Points, in no order, along strands that fork, close into loops and pass close to each other.
Points whose rows are less than 70.8 apart are linked; no others are. Some points are linked to none.
suk: [ -3  -4  10 -17   8   4 -11 -10   6   8  18   3  -5 -24  -6   6  15  -1
  -8 -18  -8  11  12  22   8  -5   2  12  14   5 -10  -7   8  25  11  -5
   4 -24   1  -2   0  -5  14 -14  11  13   9  -2 -19]
Gesu: [ -1  -5 -20  10  -6  -5  19 -14   5   9 -12 -20   2  28   2   9 -14  -7
   1  15 -14 -10 -20 -24   0  17  -4  -6   7   1  -1   6 -12 -16   5  11
  -1   8   8  17  11  -4 -20   2   1 -13  -8   2  13]
bekeg: [ -2  -8  19  -6 -25  -9  -2  -3  -8  -2  -1  -4  -3   7 -18 -11  14  -6
  -7   3  -9   7  -7   8 -15  18  -8  13   9  10   1  -4   0 -11  14 -13
 -10 -17  -2   4 -13 -18 -11   0   3  15  17  -6 -11]
fovub: [ -4   0 -12   0   0   3   1  -4  16  -4  -7  17   5  -3   8  -2   2  -1
  -1  13   5  -5  -5  16   2 -12  15   3  11   0  -4   3  14  11  27 -10
  -9  14 -10  21   3   9   2  -3   1   4   3   3 -21]
dol: [ 11  -2   0  11 -19  -2  -4   1  -3   1  -6 -11   4  -6 -20 -15 -19   9
  -4  12 -10  10  -2   5   0  22 -10   6  14  -4   8  -9   0   5 -11   8
  -7  -3   8 -13 -13 -13   6  -6 -10  13  29   7  14]
pubo: [ -1  12  28 -10   7  -3  15  12  -1  13   7   8  -7   0  -8  -2  12  -7
 -15   5 -10  -6  -4  12  -1  -2   4  18   1   1  -3   9   0  17   3  -8
   7  -2  -4 -27  -2  -1  -3  -5   1  14   6   2 -12]
Sove: [-10 -22  -2 -14  12   9 -12   3  12  -5 -14  28   2  -8  18   2  23  -4
  -5 -25  -3  11   6  -5  -4   4  -4 -11  -9  -3 -10   9   3  11   0   6
   2  -4 -14 -13  -3  13  16   3   7 -14  15  -1 -11]
met: [ -9   2   5 -17  28   4   1  -4  12  17  10   9   7 -11  11   0  10  -7
 -14   7   8   1  -2   7  15 -30  19   0   1 -16  -6  -5  13   7   8  12
  -2   4  17   0  -9  -4  -1   4   9   8  -6 -11 -13]
ger: [-11  -2  -2  -3 -19   3  -4   1 -16   0   4   3   1  -5  -2  -3  10   6
 -12  -9  -6  -5  -6  -1  -8  -4 -20 -14 -12   3  -2   9  -4  -8 -15  -4
  -6   3   8   1  -7   7   0  -1  11  16   6  -2   6]
bibar: [ -1  12  -4  12  -8 -10   7  -4 -12  -5 -16 -12  -7  14  -1  -1 -10   2
   5  28 -16  -5 -15 -17  21   4   8  17  17   8  19  -3 -11 -15   6 -19
 -14  -5  -2   3  15 -11 -19   5  -7  -9   6   9 -16]
sozo: [-10  -4   4  -7 -15   3   7  -3  -7  17   0  -1  -2 -20 -11  -8  16  -1
   2  17  -3  19   4   2   4  12 -13  -1  15  -3  -5  -3   9   2  12 -12
 -11  -7  -2   0   9  -2   6 -12  -2  -2   6  -1 -33]
fozus: [ 15   1 -20   8 -12 -18  -4  -2  -9 -12   4  -3  -9  27  -1  -5 -22  12
  11  21   0 -11 -17   2  23 -12  20   4  -6   7  16   1   5 -10  -5  -9
  11  -4 -15  24   9 -23 -21  -1 -15  10 -11   7   1]
Mek: [ 12   6  -2   3   2  32   9   8  12  -8  -1  -2  -6  17   6   8  -8  -2
   7  -7  13   5   1  30  -3   2   0  17   2 -11  11   4  -6   2   2  -8
  -6   7  -7  -7  -1  13  -1  -7 -11 -16 -25 -22  13]
Nukir: [  9   3  -3  -4 -12 -10  -2  -3  -9 -14   2  -4  -3  19  -2  -7  -3  11
   3  11  -1  -2 -17   8  16 -13  20  13   1  16  11  -9   2  -8  13 -31
  -7  -8  -1  12   5  -7 -26  -5 -15   1  -3   6 -19]
zaf: [ 24 -15  -1   1 -14   6  -1   6 -20 -12  -4   7  -1   6  -4 -12  18   3
   4  -9  -3  11   7   9 -16  13  -7  11 -15   7   1 -10  -3   1 -13  -1
  -5 -19  -5  -8  -2   7   8  -4 -11  -7  -1   5  13]
reli: [ 21  14 -19   1  -1   9   1  -2  -1 -12   7  -5  15  15  -3   2 -17   1
   2   8  -2   2  -6 -12   3  20  15   1 -18  13   4   5   2 -19   4  -1
   6   9 -11  16   6   1 -22   0  -4 -23 -15  -7   0]
kala: [ -6   2  -6   7 -12  14   5   9 -11   3  -8  -8  13 -10 -19 -11 -12  -1
   4   7 -23  17   5   7  -4  26 -23   2  23   3  19 -13  -1   3  12  -6
 -15 -11 -12  -4  -3  -4   0  -6  -9  -1  30   8   0]
fesum: [  4 -20   1 -13  -4  -9  -2  13  -9   6   7   2   0  24  -2 -10   2  -3
  10  -8   0 -11  -3  -2  -6   2  11   2 -10   3 -11   5  11 -12  11 -16
   6  -2 -12  14 -10   1 -14  12  -1  -1 -10   1   0]
vor: [  0  -3  -2  13  -3   1  22   8   5  11 -11 -10  11  -3 -14   2  -4   0
  -8  22   5  -1   1 -14 -13   6  -3 -10   5  -7   6   1  -6   1   6  -1
 -10  12  -9 -10   0  -7  -3   5  -6  -7   6   5   2]
fise: [ 11 -18  -5  -5  -1   2 -19  -6   2  -8   3   5 -10 -15   3  -5  28   3
  -2 -19  -8  10   8  24  -1   7  -1  25   7  18  -1  -4   7  22   7 -12
   3 -26  -6   5  -7   9  18 -12   5  20   5  -1  -7]
fumo: [-11  -2  -7  16 -10   4  14   1  -9   1  -8 -12   8   6   1   4  -5  -6
  -1  17   1  -8 -10 -37 -11   8 -17 -19  -3   4   5  -1 -16 -28   2  -2
  -7  12  -1   3   0   5 -15   5   2 -11   5   0   3]
Zafa: [-25 -12   6   5  -7   4  15  10   9  18  -7  -8  -7 -12   1  -4 -12   7
   3   7   5   1  15  -8  -6  -8 -29 -25  16 -10  -6 -18  -6  -3   2  -2
  -4 -14   4  -6 -12 -16   9 -12   1   1  19   9  -5]
rogik: [-12  -1  35 -15   9  -6   1   1  24  11  10  11  -7  -4  -1  -4 -10 -12
   5  -6  -1 -13 -15   2 -21   8  -9   2   6 -22 -10   6   4  16  -2   7
  -2  12  11  -2  -8  -3  14  -2  15  12   8   4  22]
linu: [  9  -4 -25  -1  -8 -10   3   7 -15  -5   4  12  -5  -2  10 -11  -5   5
   3  -1   3 -17   0   7   9   6   3  -8  -9   0   1  18   8  -8 -16   5
   8  16 -16  27  13  -1  -1   9  -4   1 -18   4   6]
bife: [ 21   4  -8  20  -5  10   0  -1   9 -12   0   4  -6  -7   5   8  26   2
 -10  12  -2  17   0   3   1   9   1  15   5  11   4  -1   1  32   1  -7
  -4  -9  -4 -16   0   8   1 -11  -4  -1  -3  -9  -1]
kuri: [  9  -1  -9   4 -15  -1  -6  -6 -17  -2   8 -17  -1 -10 -14 -21   1   1
   7  11 -10   3  14  -5  11  -3  17 -12  -8   8  10  -2   9  -8  -7   5
  -1 -13   1   2   2  -4  -5  13  -8  -2  16   0  -9]
tal: [ -2  -8  -1   5 -10 -14  14  -2  -1  16  -9 -20  -4  11   0   3   4   8
 -18  22   1  -8 -15 -22  -8 -12  -9   8   8 -11  11  -6  -7  -2  -5  -8
  -3  10  -6  -6  13 -11   4   0  -6  -4   8  16  -3]
pozub: [-13  14   2 -15  16   3   1   6  -6   8  19  19  -2  -7   7   4   5 -11
  -2 -11   5  -9  11  -4  20 -25   8  -7 -35  -1  -2   9   1 -15 -12   0
  20  -3   6  -3   2  -2  -7   5   4  -7 -19  -4   1]
Nakur: [ 15  -5  14  -9   1   0  -6  10  -4  -3  14   6  -3  10   1   5   8   2
  13 -11   1   2   3   7 -14  -7   2  -1 -24   1 -15  -9   0   7 -19  12
   1 -21  13  -6  -4   6  10   0  -1   3 -16  -4  20]
nubu: [-14  13   2 -12   4 -10  -6   0 -16  11  18   5  -6  -8   4 -11 -12  -5
   2 -11  -5   1  12 -13  17  -4  16  -7 -16   6 -12   3   8 -15 -11  -2
  20   1   8   6  -6   8   1   7  -3   1 -12   4  -6]
dala: [  5   6 -14  31  -7  -2  -1  -3   5 -20  -8 -11   2  -1  -4  -2   8 -12
  14  -4   6   9   7  -3   4   2   6  -3   9   1  28  -1  -6   7   8  -4
   2  -1  -7 -15  11  11  -8  11 -13  -8  10  12  10]
dabi: [-12   5  11   7  -2   8  -8   6  -2 -16 -13  12  15 -16  -1   7   3   1
  10 -11  15   9   7  -3 -22  -5 -19  -6 -16  14  -8  10  -9  -6  -2   5
  -2   9   0 -22   2   6   8  10 -14 -11  28  -3   5]
gapib: [-17  -1  13   2 -13  -3  -2  -7  -6   7  10 -14   7 -10 -10 -11 -17   9
  -2  -4 -10  16   6   0   1   3 -10  -6   3  -2  -3 -12  -6   1 -16  11
  -2   8  16 -30  -3   2   9  -7 -10  12  27   8  11]
dosi: [  6  -7 -13   2  15   8   8   8   8   9  -7  -5  10  11   0  17  13  -2
  -5   7   8   1   0 -13   4  14  10  -9  -2  -4  -2   9  -5   7   3   2
   1  13 -18 -13   7  12  -5   5 -14 -13 -14  -4 -13]
degu: [  9  20  -3 -11   6  -9   3  -4   0   5  -9   4   1  10  21   1 -11   8
 -32   9   3  -8 -10   7  11  -8  10  16   4  -8  -3   5  -6  -7  -1   4
   8  24  15  19   6  -9  -5 -13  10   3 -14  -4   1]
zil: [ 10   8   6 -19   8   4 -14   3   9   6  21  11   7  13  10   6  18 -11
  -4  -6  -4   3  -8   3  11  -7   7  -7 -21  -6   1   7  -6  10  -7  10
  -1 -12  11  -7  -5   9  14   7  -3  -1   5  -8  12]
Rud: [  0  -3  -3 -10  11   7  11  13 -13   6   1  -1   7  11  -6   6   6  -1
 -11 -13  13 -27   5   2  15 -20   5  -6 -21  -8   9  17  -8 -10 -12  -6
  10   9  -8  -8   7  -3 -13  -3   1  -8 -14  -2  -3]
puro: [ -8   8  13  -6  -5 -19   5  -6   6   5  -3  -8  -3  13   5   3 -13  -4
 -11  -6  -2   1 -11  -3  -2  13  -5  -5   4 -17   4  12 -16  -3 -15   8
   5  23   7 -13  12   5  -9  -2  -1   0   2  10   8]
Numu: [ -9   9   3   5 -20 -14  -3   2 -10  -9   4   3  -4   7  -4  -2 -20  -2
 -10 -17 -10 -15 -13   1  -7  14 -15 -14  -6  -3   1  15  -6  -3 -28   7
   8  11   8  -3   0   1  -7   0   2   9  11  -6  27]
duk: [-11  -2  -6  -6  29  -5   8   5  10  18  -1   5   7 -10  -6  12   3   5
  -3   7  16   5   1 -12  16  -7  13 -13   7  -9 -13   0   5   5   6  11
   8  16   1 -15   2  -3  -4   3   0  -2 -12  -9 -21]
bikup: [ 12 -10   4  -6 -13 -24  -7   6  -4  -5   7  -1  -6  19 -10  -7   9   1
   4  12  -9 -10 -13 -10 -16   7   1  13   0   7  -9  -1   2  -1   6  -7
   6  -2 -14  -2  -6 -12 -11  19   0  13   2  -4  -3]
Sepe: [  3   6   6   7  11 -18 -11  -5  -6   0   4  -6  -5 -30  -3   4  -6   4
   3  -7   6  -1  19  -6  -6  -5   8   2   5  -7 -18  -5  12  12 -12  11
   4  -3   9   6  -1 -11   8   4  14   3  -5  -1   5]
Tapo: [-30  -7  16 -23   4   7 -10  -6   8  19  11   5   6 -22 -11  -4 -18   7
   3 -13  -6  14  -1 -11  -5  -1 -27  -3  -7  -2  -9  -1  -2   0  -9  -3
   9   7  21 -26 -14  -9  11  -8  -3  12  12  12  -2]
guf: [ 11   8 -13  -4   8   9  28  -2  -2   4 -23   8  10  13   8   2 -27  16
 -20   3   5 -12   0   6  10  -3  10  10   7   1   1  -2 -10 -14   6   4
   1  22   2  17   2  -3 -15 -19   2  -6 -17  -7  -3]
nalob: [  6   8  -5  -9   2   8  22 -10  -1  -7  -7  -1  12  19  -5   0 -24  11
   3   9  15 -16  -6   2   8  -6  22   2 -14   9  -3  -3  -4 -23   8 -10
   1  17   9  28   3  -9 -17  -5   3 -17 -16 -10  -8]
dek: [  0  -8   7 -19   9  -4   8  12  -7   8   3  -8  12  22 -16   8  12  -4
  -6 -17   5 -24  -8   1  -1 -14  20   1 -11  -4   1   2   0  -3   2 -10
   3  -2   1  -3 -10  -2 -20   3   8   1  -2   6  -3]
nali: [ -2   6  17   0 -18 -15  -1  -9   6  14   5  -5 -13   5  -2  -2   4 -10
 -11  13   4  -8 -16 -14 -20   7 -22  -1   2 -16   6  -2  -5  -4   1 -14
   7   4 -14 -15  16 -14   9   0   1   1  13  21 -19]
Nurel: [ 25  -4  -7  13   7  11  14  14   1  -9   0  -6  -7   4  -3 -12   7   5
   4  18  -4  12   6   2  19  -4  15  15   1  12   7  -1   4  22  11  -3
   3 -13  -6 -21  -9   7  -5  -5 -17  12 -13  -7   3]
dagez: [ 21   5 -15  -3   8 -20 -15   6   4 -11   7  -3  -4   6  13  10   6  -5
  -3  -5  15 -21  -6   0   9   0  10   5 -10  -4   5  13  -3   6  -7   4
  11  19  -9  15  11   3  -1   2   8  -6  -8   5  10]
kup: [-21   5  15 -15  21  -1  -2 -10  18  14  13   7  -6 -18   1   3   3 -16
 -13  -3   7 -13   4  -3  16 -11  -8 -19  -1 -22   3   2   1  17  -3  21
   5   3  19  -6 -11 -10   1   5  22   7   0  -4  -5]
Lare: [ -8   6 -10   3   0  -3  -1   4 -22  -2   2   7  -5 -14  13   5  -5   7
   9  -8  25  -6   5   4   5   3 -18  -8  -7  -6  -7  11  -1 -18 -21   5
   5  26  -4  21  15   6   3   2   1  -9 -28  -5  10]
Tago: [  8  -4  -1 -19  13  16 -24  -8  -3  -9   6  17  -1  -5   4   1   5   7
   3 -21 -25   1   7   9  -2   4  16   0  -4  11  -3   3   8  10  -8  12
  -5 -12   3   8 -10  27  30  -3  14   2 -18  -3  -1]
genep: [  0  13  -7 -20  11   5 -15   9   6  -6  13   9   4  23  12  15  -4  -5
  -3 -15  -3  -3 -13   7  27   1   4 -10 -10  -6  -1  11  -6  -9   1  -2
 -10   2   4  21  -9  15   0   8  -1  -6  -9 -16   6]
rup: [ -1 -25 -13  11   5   6   2   1  -9  -2 -17  11  10 -24  -7  -4  14   5
  17   1  -1   9  19  -1  -3   2  -5 -15   4  -2  -6   0   9   2   2   5
  -8  -7 -13   1   2   5  12  12  -9 -11   7   8 -14]
fota: [ 24  -9  -7  16 -14   9   3   1  -9  -8  -4  -1   8  10  -3  13  22   1
 -10   9   6  10  -7  -6  -7  13  -7   6  -7  12   9 -15  -8   8  -7 -10
 -16 -11 -17  -7   7   6 -11  -5 -11  -9  -2   7   5]
tik: [ -1  -9  -2 -15  17   8 -13  -1  -5  -3  11  20  -4 -24  -3  13  11  -1
 -14 -27 -10   6  21   5  18  -3  22  -5  -4  10   0  -4   8  12  -3  10
   4 -19  -1  -6  -8   8  20   0  19   7   6  -1 -22]
pev: [ 15   1  -2   0   5 -21 -18   1  11  -4  14  -3  -8  -9   2   9   4  -3
 -11 -15   1 -10  11   3   9   2   9   0   4 -13   3  -4   7  25  -9   4
  11  -3   1   9  -3  -5  -3  -1  16  11  -2   1  -2]
Buvi: [ 12  -6  18  -8   2 -10 -10   3  24   1  17   8  -3  12  -7  -4  -8  -5
   5  10   4   0 -21  -7 -29  13   2  20  -1  -8 -15   4   6  16  -4  12
   1   9  -5 -12  -6  -7  14   3  -2  15   0  -1  23]
Nim: [ 22   1   8   2  14  -1   9  16  12  -9  -5  -8  -3  13 -12  -5   2   4
   4   7   4  -2   3  12   0   3  10  13   7   3  -3  -3  -1  24  19 -10
  -8   1   9 -13 -11  -8 -15  12  -8  13  -9  -9  12]
zimed: [  7   9  -9   8  -4 -15  -5   3 -22   2  -2 -15 -10  -9  -4 -18 -10   2
   5  23  -3 -11   4  -5   4   5   4   4   8  -1  10   6   7  -9 -12   4
  -1   8  -8  12  10  -8  -2  13  -7  11   3   4   5]
Sakuz: [  1  -4 -10  -4   9  27 -12   1  -1  -9  -4  26   6  -4   9   1   3  -1
   8 -14  -4  11   6  24   3  -8  18  -3  -2  18   2  -1  14   3  11   3
  -9 -13  -3  18  -5  23  19  -1   0  -7 -15 -13  -5]
zatu: [  6   9   1  16  -7   3  17  -8   2  -2 -19  -1   2  11  11  -8  -9   0
  -2   8   1   0  -8   4   2   8   8  30  27   1   9 -10  -3  -4  22 -23
  -5  12  -8   1   3  14  -9  -4  -9  -8 -20   2  -1]
zap: [-19   9  13 -15   6  -4 -14 -17  19  12  12  13 -14 -19  10  -1  -5 -17
   2  -9  -3 -13 -12 -10  -8   5 -27 -11  -1 -15  -7   8   7  10 -12   9
  11   7  22   9  -7  -4  12   1  24  11   1  -7  13]
por: [ -7   6  20   3  -7 -10   2  -6  -3  11   7 -11 -17 -20  -9 -14 -11  -2
  -1  -2 -12  -7  17  -5 -13   3  -7   2   8  -5 -11 -11   6  -3  -7   4
   4 -14  17   2 -12 -14  10  -4  24  11   9   7   7]
digo: [ 18   4 -17  13   7 -13 -18   8  18 -12   0  -6   1  24  10   4  -6   0
  -9   3   8 -10 -16  -2  17   5   5  19  13   2  11   4   1   2  13 -13
  12  13 -16  15  -7   7 -11  -6   1   6 -12   7   4]
lel: [  5  11  -3   9 -14   7   1  -9 -12  -3  -5  -7  11  -2   4   6  -5   3
   1  -7  18   2   4   8  -1  -9 -10  -7  -6 -13  -3  -3  -6 -19 -11  -7
  -7  17   4  13  19   1 -15  -5  -7 -18 -17 -11  11]
mifa: [ -4  -8  -8  12  -8   6   0 -12   4   6  11 -12  -5  -6  -5 -16 -11  -8
   8   7  -7   1  13   1  -1  -9  23 -14  -4   2  -7  -6  19  -3  11  17
  -1 -10   7  27 -11   4  -4  10   8   7   8   4  -2]
buko: [ 19 -21  -9   0   0  -3 -21   4  -3 -18 -10   6  -1  -4   0  -7  12  11
  10  -6 -17  17   4   8 -12   3 -16  14   0   3  -4  -4   3  20  -8   5
  -8 -19 -10   3  -4   7  16   2  -5  16  -3  10   7]
fanan: [ 10  15 -18  11   0  -4   1  -5  -5 -10  -4 -20  10   3   9  12 -18   7
  10   4  22   2   2  10  13   3   3   2   2  -4   3   0 -12 -25   3  -4
   4  27  -5   3  28  -5  -5  -1 -26 -22 -10  -5   8]
Mibi: [  2   2  -7  15  -4  16   3   9  17  -8 -11  -3   6   3  -2   7   1   3
  -5   5   1   0  -6  18 -16  -4  -3   0   9  -8   3   4   6  22  -2  15
 -13  -7   1   2 -10   8  11   7   1  11  -3 -13  23]
nin: [  4  14  -6  14 -13   4  10 -14  -4 -13 -20 -26 -12  29  -8   0  -5   3
  13  14   1 -15 -20 -12  16  -6   9  22   8   8  25   8 -14 -14  -7  -8
  -3   7  -1  -3  19 -10  -7   2  -4  -8  -9  11   5]
Tiv: [-34 -12  16 -10  -4   3  13   3  -4  18   3  -6  -4 -15 -12 -12   9  -9
   8  11   5  20  10   2  -7   9 -27 -11   9   5  -2 -13  -7 -11   9  -6
  -8 -15   3  -7  12 -12  13 -14 -11  -4  30   5 -19]
mav: [-21   2  -6  17   8   4  11   9  -4   2  -9  -9  -7 -15  -4   1 -27   8
   3  -7  -5   0  23  -1   6 -10   0 -21  12  -7  -5   8  -3  -3 -11  27
   9   2   0  -5  -8   4   3  12   5   3  10  -8   8]
feg: [ -8  12   8   9 -11 -14  -7 -21  10  -5  -1 -28  -7   9   7  -3  -7  -8
 -10  -8  -3   0  -3   1   1  -9   3   1  13 -20  13 -10 -11   5  -2   1
  10   4  17 -11  10  -6  -7  -4  -1   3  23  14  10]
Lurim: [-30  -4  24 -27   1   4  -8  -4   9   7  11  15  -1  -8   5   0  -1   5
   4  -7 -11   8 -16   2  -7  -6 -29   5 -12   8 -10   1  -1  -8 -10  -2
  -4 -14  33 -16 -17  -1   3   1   5  17  -8   6   4]
Tepos: [  2  -7   4  15 -13 -10 -14  -9  -3  -5   4 -15   2  -4  -1   3  17 -10
   2 -15   4  10   9   3  -4  -3   2  -2   9  -6  18 -12  -1   5  -3 -13
   4  -8  -8 -11  16  -3  -8  -3  -8  -1  21  18  -6]
rut: [ -6 -20  -7   6   6  13   2   2   5  -1 -14  14   8 -21   3   7  22   0
  -4  -2   4  12   6 -14 -16   9 -18 -22  -6   1  -5   8  -2  11  -2   4
  -5   0 -17  -8  -3   1   5  -6   6 -13  15  -8 -25]
disab: [ -8  -2   9   6   2   2 -12   5 -19   7   3  -3   7 -17  -2  -2  17   3
  12   8  -3  16  21 -15 -19  -4 -10   1  -1  13  -1 -27  -3 -12  -2   2
  -8 -10   9 -12   3   4  23  -6  -3 -11  18   4   2]
Zor: [  2   3 -21  14  -1   1  -8 -11  14 -13  -8   1  10 -11   9   0  -6  -4
   8  -3   5  -3   3   8  -5  -7  12 -10  -2   6   4  -4  12  -4  18   2
   2   8  -1  23   3  -2  -3   9   2  -8   8   0 -11]
fot: [-12   2   6  10   8  15   1  12  -8 -14 -12   9   5  -2   2   2  12 -10
  18 -16   6  13  19   7  -8  -7   7  -7  -5  17  -1   9  -3  -3   3   5
   8 -10  -8 -29   4  20  16   6 -17 -12  11  -7  -1]
Vib: [  5   7  18 -17  18   1   2   1  14  11  -2   0  13   1  16   6  -7  -2
  -9  10  14  -4  -9 -22 -18   5   2   8  -3 -10 -14   3   4  -5  10   0
  -1  19  12   6 -14   0  -3   4  20  -3 -12 -16   6]
siz: [-18  10   5   4   7   2   9   7  19   9  -9   4 -16 -16 -14   6 -25  -1
   6  -4   8  -1  15  -3  -3  -3 -18 -29  11 -10  -8   8  -5   7  -3  13
   9  -7   1  -3  -6 -20   6   1  12   2  16  -3  -3]
tapad: [  9  -6   3   9   1   9  -1   4  13  -3  -5  -7  -7 -10 -10  -1  -8  10
   7  11 -15   9   3  12 -22   3 -17   5   8  -1 -10  -7   6  28   3   9
 -15 -20  -5   5 -10 -13  16  -3   7  22   2   2   9]
sov: [-18  -3  -1   3  -6  12   3 -12  -1   9   1  14   3 -20   4   5  19  -5
  -9   4  12  11   3 -10  -5   0 -17 -20   2   3  -2   3   3  -9  15  -8
 -16   7  -1   6   3   3   2 -11  13  -7   4  -6 -31]
Baso: [ -7  11  18  -2   3   0  13   9 -16   1  -3  -7   7   7   2  12   2   9
  -3   0   1   5  -2   1  -2 -12 -13   7  -3   5 -13 -10 -10 -12   7 -19
  -5  -3   8 -17   2  -4 -17  10 -10 -11   3   1   4]
Nisuz: [-27 -15   9 -16  -5   0 -14  -9   3  12  25   9  -6 -11  18   2  22   1
  -1 -22  -9   3  -9  -2   3  -4 -25 -17 -13   5  -5   5  -4 -12  -7  -4
   3 -17  11   1  -8  13  10  -2  12  19   1   9   1]
mep: [  7  14  10  14  -7 -16   8   3  -8   1  -3  -4 -17   4  -3 -13 -13  -1
  -7  23 -14  -9   2  -8 -15   7  -1   9   3  -6  -5   1  -1   2  -8  17
   4   1  10   2  -7  -8   4   5  14  19   2 -11  19]
zuto: [ -5 -12 -12  16  12   4   5  -2  -4   8  -6  12  -2 -28   0   5  12   5
  19   5   2   9  18   1   9 -14  10   1  13   1 -15  -8  15   7  15   9
  14  -6 -13  -9   2   5  15   0  -6  -9  14  -6 -28]
Kavof: [  2   1   9   3  -5   4  12  -1   6  -3 -18  -6   9  18   2   6   0  -3
  -8  -4   0  -7 -10  14 -20  -5  -2   2   5  -7  -2  -5  -1   0  14   2
 -24  -4  13  19  -6  -2 -12   6  13   4  -4 -13  17]
zumep: [  8   7 -25  21   4   3  23 -11   8  -1  -4 -22   1  26   3   7 -16  -4
   1   8   3 -19  -8  -5  11   4  16  -3   3   1  14  -1 -10  -6  -3  26
   4   6   4  17  13  -1 -15  -7   4 -12 -23   5  17]
Gelil: [ 15  -3 -13 -10   4 -17  -2  -2   6  -9   2 -13  -1  34   4   1 -19  10
   4  10   5 -16 -22  -7  27   1  19  24  12   8  10   7   5 -13   3  -6
  14  19 -12  22   2 -15 -12  -9  -1   0 -16  11   3]
biza: [ 22   4 -12   6  -6   1   0   0  -7 -24  -1   9   2  13   1  -4   0  -3
  18   6   2   5  -3  -1  13  10  15  12 -12  26  13   1   1 -12  16 -29
  -1  -9 -18  10   4   2 -22   2 -19 -19 -11  11  -9]
Gano: [-17  -8  15 -22   5  12  -4  -2 -12  -4  -4  19  -2  -3  12  -4  22  -4
   8 -30  -7  10  13   1  -1   3   7  -8 -20   5  -7  10  -3 -10  -9   7
  11 -11 -11 -18   4  18  16   4  -4 -21  -7   1  -5]
Kibuk: [  8  13 -11  -5   5  20  -6   6  10  -8   6  10   8  19  11   8 -12   1
  -1 -14  10   7  -2  18  14  -7  13   4   4   5  13  -4   2  -3  14  -7
  -8   4  -2  14  -8  19   0  -8  -2  -9 -15 -15   7]
saz: [ -7  -3  15  -1  12   2 -11  -1  -8   5   4   8   0 -17  -4  12  13   4
  10  -8  -5  13   9  -5 -15 -10  -6  -7  -3   2 -15  -8   4  10 -13  12
  -1 -16  12 -17  -1   6  17   1   0   7  -3   3  -1]

A tip is a point with one link. Name the tips that can be reached along the links from each point below, in the order of the rows.
Gesu | nali, Buvi, zumep
fot | dabi, mav, zuto
fesum | bekeg, nubu
Tepos | kala, dala

How many points has the smallest loop of links through each point below? Write - if it is on no loop.
fise | 11
fozus | -
zap | -
pev | 7
